Each row is a point on a landscape with many valleys, with its height.
A ball rolls from a point to the lowest of its 2 nearest points, and stops where none of them is lower. Distance is the straight distance between rows; heights are no part of it.
tarem (h 638): [ 18 -20  31 -25   2 -15  23  -3  24   9  15  31 -13 -16  20   0 -14 -11
   3 -16 -15 -10  23  29  -8 -13  12  -4  30 -10  -5 -15  11]
birur (h 231): [-14 -25  27  20 -21   3 -21 -15   6 -24 -11   7 -11 -13  -5 -20  -3  35
  -1   7   4 -10   5 -32  21  -7 -23  -1  -1  -6  -9   6   7]
Bigu (h 407): [ -9 -20  -4  -1   6 -21  -3   6 -12  16  29  -6  25  16  12  -5  -2 -10
 -19 -22  -8  15 -10  -1  -5   9  21  21  -7 -16   9  -4  45]
buvum (h 490): [  0  25  11  -4   2 -16  -2  -7   8  26  -7   7   4 -33  12  11 -11  -9
  -3   9   1  -5  18   7  -9   9   7  11  -7   2  21   0  -9]
dib (h 598): [-34 -10  22  18   3 -14  -6  -2  12  -2   4 -23  17 -12  -2  13  -4  24
  -6   9  -5   9 -10  -6  23  18 -10  12   4  -7  19  20  32]
Makik (h 228): [-12 -23 -26 -18  11  -7  25  -2  32 -19   9 -23  -7  26 -13   3 -16  22
  21  -5 -24  19  -2   8   1 -30   8 -19  -8 -28 -43   5  19]
kilut (h 514): [  3 -14   1  13   5  41  18   1  -2   7  13 -35  -2  43  -9  12   6  27
   4  20  17   0 -46  -4  -8   7  17  -2  14  -2  15   0  -2]
beze (h 578): [-23 -16  38  19   1   4 -21  -8   4  -6  10 -20   2  -7 -21   2   4   9
   0  -5   1   9 -17 -15  17   2 -40  19   9  -6  12  14  31]
Furi (h 414): [-14  34  -2  12  15  24  14   3  -2  12 -14 -22   2  14  11  22 -12 -10
  -1  13  -6 -13 -28   2  -3  23   6  10   8  40  26  15 -10]
Figor (h 242): [-18 -11 -11  10  -9  20  16   3   5  -4 -15  -7 -16  -5  -8   7   3  42
  18  19  26  -3 -15  15  13   1   4 -12  14   8 -14   7 -24]
pup (h 328): [  0  10   4   6  17 -14 -20   6 -16  -5  -5   8  14   9   6 -13  23 -18
 -13   3   2  12   4 -18  -2  30 -10   5  -5  16  24  12 -19]
dop (h 417): [  5  -6  20  15 -19 -28   8  25 -14  -4 -16  34   0 -15  17 -32   4  10
  -7 -16  -1  -1   6 -15   9  36  -4  18  19   8  20  -7  -1]
beno (h 690): [-10   2  20  10  -3   4   5  -2 -18   5   5  14   7  -7  26  10 -20 -17
  23  17  -6  -5 -10  14 -20  16  25  -3  12   2   1  15  20]
Futun (h 430): [  3   9  -4  12   5   0 -27 -15  -6   7  -6 -24   5 -11 -20  15  22 -23
  -8  -5  16   3   8   0   6  -7 -51  18 -27   1  15   1  -4]
mupo (h 286): [-24 -13  -7   0   0  -5  -2 -21   6 -16   6 -30 -13  29  -1  -5 -12  27
  -7 -16 -17  18 -35 -19  14  -8  12   9  16  -8 -11   5  27]
fesok (h 317): [ -1  -1  -7  -4   8   3 -15 -28  -7  15  -4 -13  -1  -1  -4  11 -10 -16
  20  25  -9   2  -4  13   5  -5  -2   2   0   1 -14  20 -14]
pulum (h 577): [-10  -7   9 -14   2  -3   7 -26   5  11  16 -14  -9 -11  15  14 -20  14
   5  -1   8  -1 -20  10  -7 -25  17  17  10  -7 -30  -7  32]
romur (h 258): [ -4   9  44   5 -14   5 -28  11  -7  -9  -7  -1   3  -3  12  -4  -4 -12
 -10  21   7 -20 -10 -19 -16  12  -6  -6   0   7  54   2   6]
Rezef (h 492): [  3   2  -4  14   0  43  24  21   4   0   5 -14   3  28  -3  12   3  21
   2  19  10   5 -19   1 -21  15  24 -28   3   4  13  -5   5]
gotu (h 532): [ 29  29  10  10  -9   3   0 -22   2  11 -27   6 -21 -40   1  15   9 -15
   2 -16  -4 -13  34  -2  -5 -14 -21  17 -23  -3  -2 -15  -9]
gumo (h 185): [-25  -2  30 -14 -14 -18 -43 -11  -2  -4  14 -11   2  -3   0  -3 -13 -14
  -9  12 -11  -3 -14   2  20 -16   0 -12  -1  -4   7  14  15]
Dopa (h 102): [ 18   3  30 -14  -7  -2  -4  -1  30  -1 -10  14  -2 -17  -8  -8  -1   8
   4  -2 -31   7  41 -11   5 -14   8 -15  -3 -12  -8 -13   1]
Gar (h 66): [-16  -4  35   5 -31  -5  -8   9  11 -18 -16  19 -25 -39  17   1 -11   3
  -5 -16  13 -28  23  -1  12 -19 -21  -2   4   6  -8 -13  20]
bope (h 256): [-15  -1 -23   2   2  -8 -23 -14  -6 -29  -6  -6   8   5 -11  -2  14  -8
   5   7   1   5   1   7  30  -9 -18 -30  -6  14 -14  28 -23]
Ketu (h 581): [  1  32  10  -2  11  -2 -18   6   2  -1  15  10  25  -4   9   1 -12 -35
 -18   9 -16  -2  11  -6 -28  21  11 -15 -16   8  46   5   1]
pumeg (h 227): [-16  17  24  -9 -15   3 -37   5 -14 -10   1 -13  -2  -8  11  10 -13 -17
 -11   8  11 -15  -9  -2  -4  -6  -7 -10  -5   8  26  -1   6]
natus (h 356): [ 27  10 -19   1   9  17  13  18 -29  19  -5  16  -5   6   0  -2  13 -28
  -2 -18   5  -1   2   7 -27  18   1  16  -6  -6  22 -15 -20]
gurog (h 326): [-18   9  14   8   1 -35 -15 -22 -18  12   0  15   4  -3  19 -13 -14  -4
   0  22  -3  -7 -19 -15   6  25  20  13 -10  22  11  30 -18]
refo (h 390): [ 11  31 -34   5   2  16   6  17 -16 -14 -10   8 -10  11   2  -2  25 -10
  -1  -7   4   3  -2  -1  -9  16   2 -14  -3  35  -9   4 -21]
zogiv (h 444): [ -6  -6  17   8 -12   0   9  18   1  -1 -15  10  -3   2  11 -15  -1  15
 -13 -15  -2   2   5 -14   7  19   8   7  21  -4  20 -12  10]
zerek (h 558): [ 13  -8 -30  -3  -9 -25  -9 -15 -16  14 -13   8   6   1  -1 -11   3   4
 -17  -6  37  -4   0   9   9  -9   9   4 -12  -2  -2 -15 -33]
bef (h 190): [-10 -13  24   6 -25 -14 -28 -24   3 -10  -4  11 -15  -8  -2 -26   2  19
  -9  -2 -14  12   4 -32  12 -10   0  -3 -14 -10 -16   5  19]
tefi (h 248): [ 39 -14   4  -9  -5 -40  -3 -28   2  22   6  34   5 -21  -1 -16   3   0
   4   7   2   3  21  -1 -10 -19   9   4 -27 -23 -26 -15   3]
Fot (h 524): [ 21 -22  13   4 -11  27 -28  -8 -13   8   1   4   3   5 -27  -7   6 -12
  -3 -14  13 -13  18 -12   1 -26 -35   8 -15 -25   1 -14  -2]
dube (h 438): [-13  26   6  10   7  11  10  -9   7   4  -2 -17   9   1  18  23 -11  -9
 -12 -12 -21   9  -1   0 -12   5  13   2   5  15   9  -4  38]
liriv (h 353): [ 17   1   0  -6  10  11   3 -14 -11  28 -12   1  -3  14  -7  -4 -16  -1
  15  28  -3  -4 -13   2  -9  10  21  13   8   0  13  10 -35]
tenof (h 478): [  7   9 -39 -26  11  -9 -21 -19  -4  18  20 -10  15   9   2   5  -5 -19
 -13   7   9   4 -12   4 -14 -24  11   8 -18   7  -7  -5   5]
ramad (h 148): [ 40   4  25 -22   0 -24   7  -9  17 -23  -6  32  -9 -22  -2 -17   8  11
  17   0 -23  -1  33  -7   6 -11  15 -25   1 -12 -23  -6 -15]
niziv (h 100): [-16  -4  23  -2 -17  26   1  -7  17  -7  -8   4 -22 -32  -2  12 -21  19
   4 -13  19 -22  19   1   5 -38 -22  -4   8  -2 -24 -19  16]
gozo (h 705): [  3 -17  13   4 -10  12   4   2 -12  -3   1  21 -14  -4  15  -2 -13  11
  24  13   6  -7  -1   7 -18   1  20 -10  10 -11 -24  -4   6]
nabir (h 592): [  1  -2  -8 -10  15 -22  33   0  23   7  12  10  17  -1  31   7 -13   1
  -1   5 -14  -1   4  23 -15   8  45 -13  15  -2   7   1   5]
begi (h 382): [ 22  -8 -16   9  -1  43   9  14 -27  23   2   2 -21  16  -9   0  20 -11
  -3 -16  20  -4 -18   4 -20   3  -9  25   4  -5  14 -13 -19]
pari (h 211): [-14 -14  24  12 -13   9  -3  13  22 -30 -13   7  -4 -20 -23  -9  -1  25
  14   0 -15 -10  31 -16  38  -6 -36 -12  11 -14 -18   0  -1]
panep (h 655): [ 16   0  24 -26  -2 -37   4  -7  15   3  10  31  -7 -31  21   1  -3 -27
   0  -5  -7 -12  24  27 -11 -12   5 -14   6   3  -4  -6  -3]
bivoz (h 542): [  5 -25  21   2  -6  35 -27  -5 -20  10  15 -19  -2   6 -20   4   9 -16
  -3 -11  17 -16 -18  -9  -5 -20 -38  30  -4 -21  18  -9   9]
famo (h 639): [ -8 -13  -6 -25 -10   4  14  24  21   3  -6   6 -12  11  -5  -6 -12  17
 -22 -22  22  -5   7  12   4 -26  18 -16   2 -19  -8 -38  -9]
mes (h 405): [-17 -38   3  -2   1  24   4  23  -1 -20  10  -7  -5  41  -8  -9   4  22
  -3  -8   5   4 -15  -3  11   0  -4 -10  18 -20   1  -4   4]
Gufad (h 187): [ 20  -3 -41  -3   9  17  14   3  -2  24   7 -22  -3  30 -21   7   9  -3
   8   3   5  20 -14  -3 -15  -4  -4  19 -12  -2 -10  -6   7]
dovep (h 688): [  5   9  26  21   8  36  -1   1  15  -1 -19 -17   0  -1 -19   6  21  13
   5  16   7   7   9 -26  -2  18 -38   6   3   9  30   4  -6]
tuf (h 446): [-14   0   2   1   4 -18   0  12 -26  15  11   0  16  10  22   2 -10 -17
 -25 -26   6  -5 -24   5  -1  18  15  27  11   7  29   0  17]
Fum (h 387): [ -4  21   3  10  14   5  27   7 -11  21 -20  10   4   2  13   6 -15  -3
   8  17  -1 -12 -12   9 -11  33  18  10  10  24  26  11 -29]
gevop (h 556): [ -8 -17   5  -2  -5   3  -6 -18 -20  15  17 -24   0   6  -1  11 -17  21
  10  15  14  -6 -38   8  -4 -13  14  15  11 -15 -17   0  11]
sivo (h 535): [-11 -14 -16   4  13  15  11  -7  -7   7  22 -38   9  21 -10  16  -7  27
  12  29  15   1 -48  11  -2  -1  23   2   5  -9  -9  11   1]
Vineb (h 561): [ -2  23 -17 -10  16  13 -11  24  14  -7  16  -4  31   4   1  12   1 -15
 -17   7  -5   4  18   4 -25   3   9 -29 -16   1  22 -10   8]
nefo (h 497): [ -3 -12   2   2  -1   9  -4   8  -6  15 -14  -4 -12   2 -10  -1  10 -13
   3 -12  -5  -9   2   7  26   3 -24  28  23   4  20   9 -21]
Gutos (h 700): [-13  17   6  19  22  21   6  -1   5   3  -4 -25  18  -1 -12  19  16  13
  -5  12  10  13  -5 -13 -11  19 -21   5  -8  14  21   3  14]
dipem (h 150): [ 12   3  26  25 -36 -18 -15  14 -19  -9 -30  21 -16 -22  10 -15  16 -26
   5  -3  -6 -25  12 -16  31   9 -41  15  -1  17   2  15 -12]
Vut (h 495): [-13  28   2   7  16 -22   6 -21  19   3  -4  -1   0 -14   7  11   2 -14
  11   2 -37  26  15  -6   5  13  -3  -2  -5  27 -21  22  18]
ros (h 346): [  0 -12  10   0   6 -40  -9   9 -11  19  12  26  24 -16  -4 -17   8  -3
   0   9  -6  11  16   6  11  24   2  12 -10 -19  12   7  -4]
Dad (h 567): [-10  -2 -14  16   7  -2  44  11  -2   0   3   5  26  15  33   6 -19   0
  -1   3  -8 -11 -10  28  -5  29  51 -10  24  10  17  13   3]
Vif (h 459): [-12  41  -6   3  10 -33   7   9   4   8  -2  17  11 -23  33   3  -8 -11
 -20 -11  12 -13   6   5 -14  26  11  14  -6  30  20   2 -13]
rapu (h 534): [ 43  23  22   2  -6  -7  15  -2   2   8 -15  22 -17 -51   3   9  18 -20
  13 -24 -16 -20  37   6  14  -7 -15  20   0   4 -15  -3 -16]
Gez (h 428): [ 15  -2 -20   5   2  21   4  23 -17   4  -2   2  -2 -12 -20  10  27 -15
  10 -27   6   2  21  16  -2  -6 -32  10 -16 -14 -14 -13  -7]
gur (h 469): [  5   1  11  14  -8  33  27  26   6  -7 -12   9   1   7  12   1 -11  22
  -5  -4   1  -6   1  -4 -17  17  23 -15  18  -3  19 -21  17]
Lubaz (h 287): [ -6   5  32   8  -4 -20 -14 -18 -30  28  -3   9  -6  -8  12  -8 -20  -6
   0   5   7 -12 -31 -11  -1  14  11  35   2  13  12  14  -5]
mapon (h 718): [ 24 -28   2  -4 -15  25  18  12  -7   5   1  31 -20  -3   2  -9  -7   0
  34   6   1 -24  15  19   1  -4   5  -5  25 -16 -24  -2 -19]
mak (h 518): [ -3   3 -16  10  12  22  14  17   7 -27   9  -9   3  46  -6  -4   9  18
  -8  -3  -4  25  -3 -17 -18  13  14 -34  -6   2  -6 -11  19]
dozik (h 454): [  0  12  17   7   4  -9 -25   4  -6  18   4  -9   2 -12  -6   6  22 -37
 -19 -11  -9   8  17  -8  -2   6 -32  24 -29  -7  32   8  11]
tidi (h 178): [  6  11   4   4  -3  25  12 -16  18  -8 -14  -3 -28 -11  -7   3  -5  13
  24  -5 -15  12  10  -5   7  -9 -10  -4  24  11 -34   4   9]
gok (h 247): [-22 -15   8  -7  -3  13   8 -17  28  -9  -6 -20 -13  14  -3  -5 -17  43
  -5 -11  -9  12  -7 -14  13 -26   9   1  16 -15  -8 -10  17]
Feke (h 404): [ 11  14 -28  -1   4  -2 -11   2  -7   2   2  -6  14 -13 -19  11  24 -22
  -1  -8   3  13  21   6  -9 -12 -33  -2 -37  -1 -11  -8   7]
kegan (h 426): [-12 -14 -37 -19   5  -7 -13  -5  14   1   5 -15  23   7 -22  10   0   3
   1  23  17   3   2  18  12 -30 -11 -17 -26 -12 -28   0 -11]
Zuta (h 371): [-19  -6   5  19   7  41  17  13   8 -13  16 -31 -11   3 -46  19   0  18
   5 -13  33   8 -43   7  -1 -13 -33  -5  12   2   4   3  23]
Mebok (h 230): [ 16  -2 -49   3  26  11  14  16 -11  11  28 -14  19  39  -7  -1  25  -7
  -2   3  12  15 -15  -7 -27  14   2   7 -17   4  -4   0  -1]
temum (h 730): [ 44  -9   0 -23  -1   1  25  -4   5   8   3  28 -20  -7   5  -2  -1  -9
  28  14   1 -14  15  30 -18 -11  20 -17  14  -6 -22  -7 -33]
tur (h 272): [ -4   4 -13   4  -7  10  27  34   6 -10 -23  10  -7  -9  -8   0  20  31
  12  10  12  -4   2  11  17  19   9 -18  12  12 -10  -5 -32]
Menud (h 599): [ -8  29   8  18  15 -11  -8  22 -11  -2  20  14  31 -15  25   8  -8 -39
 -24 -10  -7 -16   2   1 -36  36   0   9 -25   4  47   7   4]
tasa (h 531): [  0  13 -25 -11  -2  -5   6  -9 -17  22  -7   0 -18   2  12   1  -4   1
 -13 -18  25  -1 -14   6 -10  -4  23  21   7  14   3 -13 -13]
senaf (h 742): [-14  26  11  -1   5  10 -19  -2 -30 -18  24 -36  15  11   3  26   0 -12
 -19  -4   8 -18 -47  -7 -22   2  12   5  10  16  14  -9  21]
kopo (h 538): [ -1   4 -23 -16   8  17 -11  13   9 -17  13 -15  16  37  -9  -3   4  -3
 -12  15 -12  17   2  -4 -17  -8  15 -33 -15  -7   2  -6   8]
vesu (h 184): [ 10 -25   8 -16 -21 -21   9 -23  10  -5 -14  25 -36   3  18 -29  -7   6
   8 -12 -28 -10   7  -5  22  -3  18   6  29  -3  -3   4 -21]
Noli (h 519): [-22  17  -6   6  14 -15   1 -14   9 -17   0   1  11  -4  20   8  -5   3
   6  22 -25  10  -1  -1   2  19  15 -14   5  27 -14  32   3]
ran (h 480): [ 23 -28 -10   4 -18   1 -11 -15  -4 -25 -20  14 -12  27 -19 -26   8  22
   2 -13   5  -5  11 -15  21 -26  -5 -17  -9 -19 -27 -17 -28]
kef (h 729): [ 15   0  30   9 -22  13 -27   0 -25  11   2  26 -13 -22   7  -5  -7 -28
   2  -3  -3 -14   9  -3 -22   2 -10   8 -16 -12  17   1  10]
ziruf (h 460): [ -1 -34 -11  -9 -12  16   3  -7  10 -19 -10  -4 -16  34 -28 -22 -14  32
  -7 -10  16  -4  -2 -23  14 -37  -5 -17 -16 -25 -29 -17 -14]
kiz (h 654): [ -8  -4   2 -14 -13  10  -6  18   4 -14 -15   6 -10   4  -3   1  -4  -5
  -6 -12   8 -11  12  11  11 -20  -8 -26   6  -3  -6 -14 -12]
tizu (h 452): [  8  -3 -46 -29   8 -12  -4 -10  11   9  19  -4  12   5  -1   2  -9  -7
   3  23  14  -1   1  22  -8 -25  15 -14 -22  -4 -23  -5  -8]
simik (h 432): [-16  34 -12  -3 -11 -15  -2  17  -9  -9 -19   6 -15 -22  36   7  -4 -20
 -12  -7  14 -20  -3   9  -6   7  -2   1   7  42  17   1 -11]
vize (h 271): [-21 -18 -48  -6  13  -9  19  -1  21 -10  19 -40  -6  33 -21   4  -8  26
  13   4   1  20 -34  10  12 -21  -1  -9  -9 -21 -32  13  11]
kugaz (h 289): [ -4   3  -4 -10  -9 -11 -12 -35  11   0 -21  -5  -9  -8   0   5  -2   1
  11  16  -2  -2   7  14  25 -22   0 -13  -1  12 -19  14 -21]
som (h 320): [ 19  -6  -4 -12  -6  29   2 -18  12  17  -3  -7 -12  16 -15  -4 -21  26
   6  21   1   5  -5 -21 -23 -17  17  -2  -4 -20 -10 -23   5]
Mevu (h 267): [  2 -11 -25  17  35   4  13  17 -15   7  28  -1  39  29   7   3  18 -18
  -2   2   2   6  -8   3 -15  35   6  14  -7   7  14  17  -2]
gud (h 144): [ -5   1   9  -9  -3  -8   8 -14  21 -34  -9   8 -24  -8   7   0   5  13
  10 -10 -18  11  15   1   8 -22  -6 -30   7  11 -44   1  12]
gese (h 398): [ -6 -23 -24 -19   6 -16   4   0  27 -12  -8 -10   9   4 -25  -3   5  25
   6  26   1   6  13   8  10 -27   5 -32 -29 -27 -26  -4 -26]
mab (h 181): [ -7  -3  19   7  -7  22  -2   2  31  -4  -4  -8  -9 -15 -29  -8  -5  22
  -2 -18 -13 -11  40 -32  25  -6 -33   9  16 -11   1 -14   8]
Dor (h 411): [-13  32 -16   9  -6   8   2  31 -20 -26 -18   0 -12  -6  17   8  13 -20
  -3  -9   9  -4 -11   2  -5  14 -23 -13   3  47   9   7  -4]
zado (h 135): [ 12  -1 -13   4  -3  27  -4 -19 -16  13  -2 -10 -16   3 -13   6   0  -2
  12 -12  10  15  -9 -11 -16 -15 -19  24  -8  -3 -19  -7  19]
Gagab (h 363): [ 15  21 -27  -6  10   8  -5   6  -7   1  -9  -2   1  27 -10  -9  25  -7
 -15  10   6   8  -5 -17 -10  13  10 -13  -3  21  23  -4 -35]
kemev (h 504): [ 29 -16   5   2 -11  -3 -32 -15  -6  -4 -16  11  10   9 -26 -16  10   0
  -9   1   9   0  21 -21  14 -17 -14 -18 -24 -16  -6 -18 -15]
dodi (h 364): [ -7  -1 -17 -16  17 -12  10  10  25 -17   0  -4  16   8  -4  -2   3  22
  13  26 -21   5  14  13   4  -4  24 -34  -3 -11  -6  10 -27]
Lugif (h 212): [-14  -3   3   6  -4  33   7  -9  15  -8 -14 -20 -19   3 -16   4  -6  33
   0   6   7   6 -15  -6  17  -8  -9  -5  21   7  -3   5  -2]
vegez (h 408): [-15  15  -1   2   9  22  -1  12   6 -16   9 -34  22  27   4  14  -5 -22
 -22  -7 -15   4 -10   7   6   8  11 -16  14  17  34   4  24]
Komo (h 331): [-19  -4 -29  -1  14 -14  11  -4  -1 -14  22 -31  17  41  16   1  -9  20
 -13  -7 -10   7 -34  -6  -1   0  38   0   6 -11  -6   3  26]
zoz (h 67): [-14 -17 -11 -10  -4 -45 -20 -10  -8 -17  13  13   5   3  15 -22   7   0
  -4  -4  -8   9  -2   1  14  -8  15 -13 -12  -3 -22  16  -5]
fiduv (h 323): [ 30  19 -22 -11   1  -9  22  15 -20   9   3  31   1  11   9 -17  -6 -18
  -5 -17   8   9   9  15 -26  22  22  -1  11  -6  18 -17 -23]
zekob (h 347): [ -4  10 -48  -8  11 -11  21  -7  20  -5   0 -10  -5 -12 -17  10   8   6
   9 -12   9  25   7  15  11 -20 -10  -7  -9  12 -46  -2   8]
Zuro (h 616): [ -4  -9  -3 -26   6 -14  26  13  25   8   4   6   5  -6  20   8 -14  10
  -4 -14   2   0  13  29  -4 -11  28 -10  21 -10   2 -24   8]
pana (h 434): [ -6 -44 -19 -10   2   8  15  20  15 -18   3  -5 -13  42 -22 -26  -1  32
   0 -17  -7   1   5 -15  14 -13   5  -7  -3 -41 -19 -10 -13]
tega (h 717): [ 12 -16  27  11 -15  14 -21  -5 -23   3  -2  27  -5 -14  -1  -8  -9   2
  20  16   6  -6  13  -9 -12   1  -2   0  -3 -19  -8   2   0]
Roled (h 354): [ 33  -8 -11   0   1  18  11 -10   1  27  -6   3  -8   9 -15  -9  -5  16
   8  26  12   2   0  -1 -20   2  22   6  -7 -18   0 -11 -24]
Buko (h 296): [  7  11  34  12  -5 -20 -22  10 -14   4 -10  20   4 -12   1 -20   8 -15
 -10  15   1  -2   5 -24  -7  34  -7   8 -12   6  46  12 -17]
venar (h 305): [ -7 -14 -17   8  19 -12   7  13  -8  17  16   5  24   2   0   1   8   2
  10  17   7  10   4  15   0  21   5  11  -3 -12   1  11  -8]
Betu (h 343): [-17   0 -25   8   8  13  15  14   7 -19   8 -20 -11  24 -36   3  12  13
  -9 -25  22  27 -23   3  11  -7 -25  -5  10  10  -8  -4  19]
bul (h 147): [  3   3  33   1  -5  17  -7  -8  33   3 -10  -7  -2 -11 -15  -1 -11  18
  -5   4 -25   4  32 -27   8   0  -7   2   7 -12  14 -10  13]
muzi (h 132): [ -4 -23  -3  -9 -19 -44  -7  -7 -11  -7 -11  23 -11   4  19 -27   2  -8
   0 -16 -14  -1   3   9  33  -2  15   4  14  -3  -1  13 -18]
vin (h 677): [  9   1  14  19  -2  58   7  16   8  -2  -4 -11 -15  -7 -26   8  21   8
  -1  -8   8 -13   7 -20  -5   4 -43  11   3  -4  25 -14  -8]
ful (h 674): [ 15   5  21 -10  -4 -13   0 -16  -6   7  16  34 -15 -11  35  -1 -17 -35
   7   4 -14  -9  -2  16 -28  -2  26  -9  12  13  -7  10  10]
tisif (h 378): [-11 -14   1   7   1  27   4  20 -10 -17   8 -14   2  36  -4   6   4 -11
   3 -10 -12   9 -18   4   9  12 -11  -6  23   6  11   9  17]
nise (h 516): [ 18  11   8   0   0  -3   4  15 -11  14 -19  13  -8 -19  -3   2  13 -23
  11 -21 -27  -6  23   4  23  15 -19  26  10   5   1   6 -19]
pubu (h 476): [-11  -5  12  -2   2  -5 -14  11 -20  16  -1 -15  -2   7   9   8   3 -31
 -11 -15   3 -10 -20   7  16   8 -19  30  12   9  39  11  -6]
lave (h 183): [ -8 -14   2  -7   8  -5  17  -2  23 -21  12   2 -10  12  12   6  -8   7
  18 -10 -23  20   8   6  -6 -18  10 -23   7 -13 -43  -2  39]
foger (h 714): [-15   8  -1  14  19  13 -13  -9  -7   1   9 -27  20  -6 -15  20  -2   7
   9  25  15  15 -19  -3 -15   1 -23   3 -15   1  -6  14  22]
zifin (h 375): [-10  24 -45 -12  15  -7   3   3  14   4   5 -12  11 -20  -5  23  13 -22
   1 -12   1  11  18  26   6 -14 -16   1 -13  19 -23  -3   4]
nat (h 465): [ -7   9   6  14   7  -2   2  -9   7   7   2 -12   8  11   1   5  -4 -17
  -4 -16 -41  29   2 -13   8   8   3   9   2   6   3  13  41]
Firin (h 503): [ -1  26 -34 -14   7  -4 -17 -12 -14  20  11  -6   9 -12  15   9  -7 -17
 -25  -9  26 -10 -10   8 -32 -13   7  20 -23  11   8 -16   1]
tiriz (h 383): [ 14   8  14   3  -5 -46  10  23 -12   6  -3  43  16 -32   9 -20   6 -10
   1  -5  -7   2  19   5   5  34  11   6  -2  -7  10   6 -17]
masim (h 285): [  1  -8   3 -15   3  16  26 -14  44   4  -2  -8 -14   4  -2   7 -21  39
   8  10  -6   4   5  -5 -16 -29  23 -10   1 -14 -22 -22  15]
zapo (h 368): [ -1 -18 -11   3  12  -5   9  -6 -25   1  30 -28  21  39   7   0  -4   2
  -8  -8  -4  13 -32 -11  -6   8  26  21   0 -11   1  -4  41]
vubi (h 239): [  2   5  17   5  -5 -22 -17 -32 -19  39   2  12 -14 -18   8  -5  -7 -18
  -3  -7  -3   3  -7 -12   2   1   1  37 -18   2  -8  12  17]
gefog (h 232): [ 37  -4  12 -10 -24 -26  14 -15   1   5 -19  42 -20 -22  11 -27  -8   2
   3 -13   3 -23  16   9   7  -1   9   8  27   1  -2 -14 -35]
gafo (h 617): [ -9  20  -2  30  21   6  15  21 -13  -1  12  -3  41   1  26  17   7 -17
 -25 -14   5  -9  -2  -3 -24  36   7  14 -16   9  45   6  24]
minul (h 297): [ 10 -13  -2  -3  -3 -33  -9 -34  -4  23   8  14   3 -19   3 -10  -3   5
  11  20  -3  16   2  -9  -4  -5  10  21 -27 -15 -32   7  16]
Lefub (h 406): [ 19 -20 -21   5  -6  30   8  28 -17  11  10   2 -16  24 -23  -4  27  -6
   7 -18  16   0   4  12   7  -5 -19   6   6 -11  -7 -11 -21]
keram (h 108): [ -2  -8  33   3 -34 -26 -16  12   4  -1 -11  20 -13 -34  10 -12  -1 -10
  -7  -5  -2 -19  20  -2  33  -2 -21   9   7  -2   7   5   3]
vos (h 332): [ 17  21  -8 -20  14 -15  16  14  14 -13  -9  16  16 -14  -2  -4   7   9
  14  30 -15   1  21  11   8  15  22 -27   4  -1   1   6 -44]
tegul (h 223): [ -7  -5 -13  -3 -16 -21 -26  13 -17 -29 -10  16   9  -2   8 -14  13 -12
  -6  12  11 -14   4   7  16   6  -8 -30  -4  18   6  18 -30]
Buda (h 560): [-14 -23  34   8   8  15 -13 -12  -8   7  21 -34  13   9 -17  13  14  -3
   7   8  20  -6 -38  -3   6  -1 -31  28  13  -5  18   8   9]
gata (h 177): [  2   5   1   9  -8   6 -16 -38   1   9  -1 -13 -21 -18 -12   4  -7  -5
   6 -14  -6  15  -1 -11   5 -24 -29  22  -9   1 -29   2  35]
buf (h 541): [-32  16 -25   8  17 -11  16   0  -5 -11  13  -6  20  14  34   8 -14   5
  -3   6  -6  -7 -24   8   4  23  30   0  16  29  -7  26   1]
deka (h 273): [ 28  -5 -11 -16  -9 -22  28  17   0  12  -8  29 -14 -12   4 -15   7   5
   3 -32   5  -5  21  16  13   0  12  13  25 -10 -11 -26 -29]
zon (h 312): [-19  -1 -43   4  17   6  25  16  20  -4  16 -28   9  12 -23  17   0  12
   1 -12   9  28 -16  17   2 -10 -14  -8  -3   1 -27  -3  30]
mefe (h 513): [  9  34   7   1  -2  -4  -9 -19   5  21 -22 -13 -10 -41  11  22  -1 -11
 -13   3  15  -8  19  -1 -11  -6 -15  19 -27   2  17 -11  -9]
dunap (h 517): [  1  21   4 -18  15 -27  -4 -24  13  25   6  15  17 -21  15   2 -23 -27
  -3  26 -12  -5  12  15 -15   9  19  -4  -8   5  17  16 -25]
Sobu (h 301): [  1  28   3   2   4  -5  12  24   7 -13 -27   4   7 -25   2   3  11  13
   9  25   2 -11  18   3  16  26   0 -14   5  24  10   5 -35]
beb (h 728): [-17  20  12  10  17   5 -22 -18 -18  -3  30 -41  33   3  -7  24  -2 -10
  -5  20  -3  -1 -42 -12 -17   1   0  10  -6   9   8   8  31]
fadop (h 134): [-24  -7  13  -7 -15 -23 -40 -15 -11 -19  19   2  -3   8   7 -15   2  -3
 -15  -4 -13  14 -14 -17  10  -8   7 -15 -12  -7 -13  19  29]
rulip (h 188): [  4 -16  15  12 -26  -6 -20  12 -16 -27 -27  12   0  -2  -3 -21  14  -3
  11  21   1 -13   4  -7  29   5 -27 -10   9  13   7  13 -23]
Bipe (h 191): [ 27  -8   8 -18   8 -37   9 -12  15 -15   4  30   9 -25   6  -8  10  16
  14  13   1  -2  28  11  -5 -15  21 -29 -19 -20 -34 -10 -15]
famu (h 666): [ -4  -4  16   5 -20  38 -10  33   1 -21 -12   1 -16  -1  -9   3   2  -3
   2 -11   4 -17   8  -8   2  -9 -32 -12   9   1  15 -16   7]

For each start below, name the point where the ball stops.
beb: tisif
Menud: zado
fesok: Gar
Buda: tisif
rapu: Lugif
ful: tisif
sivo: zado

Call two points neighbours if one is among the 2 nearest of the other. Go from one point of each pair to the other, from neighbour to neighbour, staying as low as possible. Name the highest point that can't be avoided.
fadop, Dopa: birur
fadop, vubi: minul
liriv, Lugif: Roled
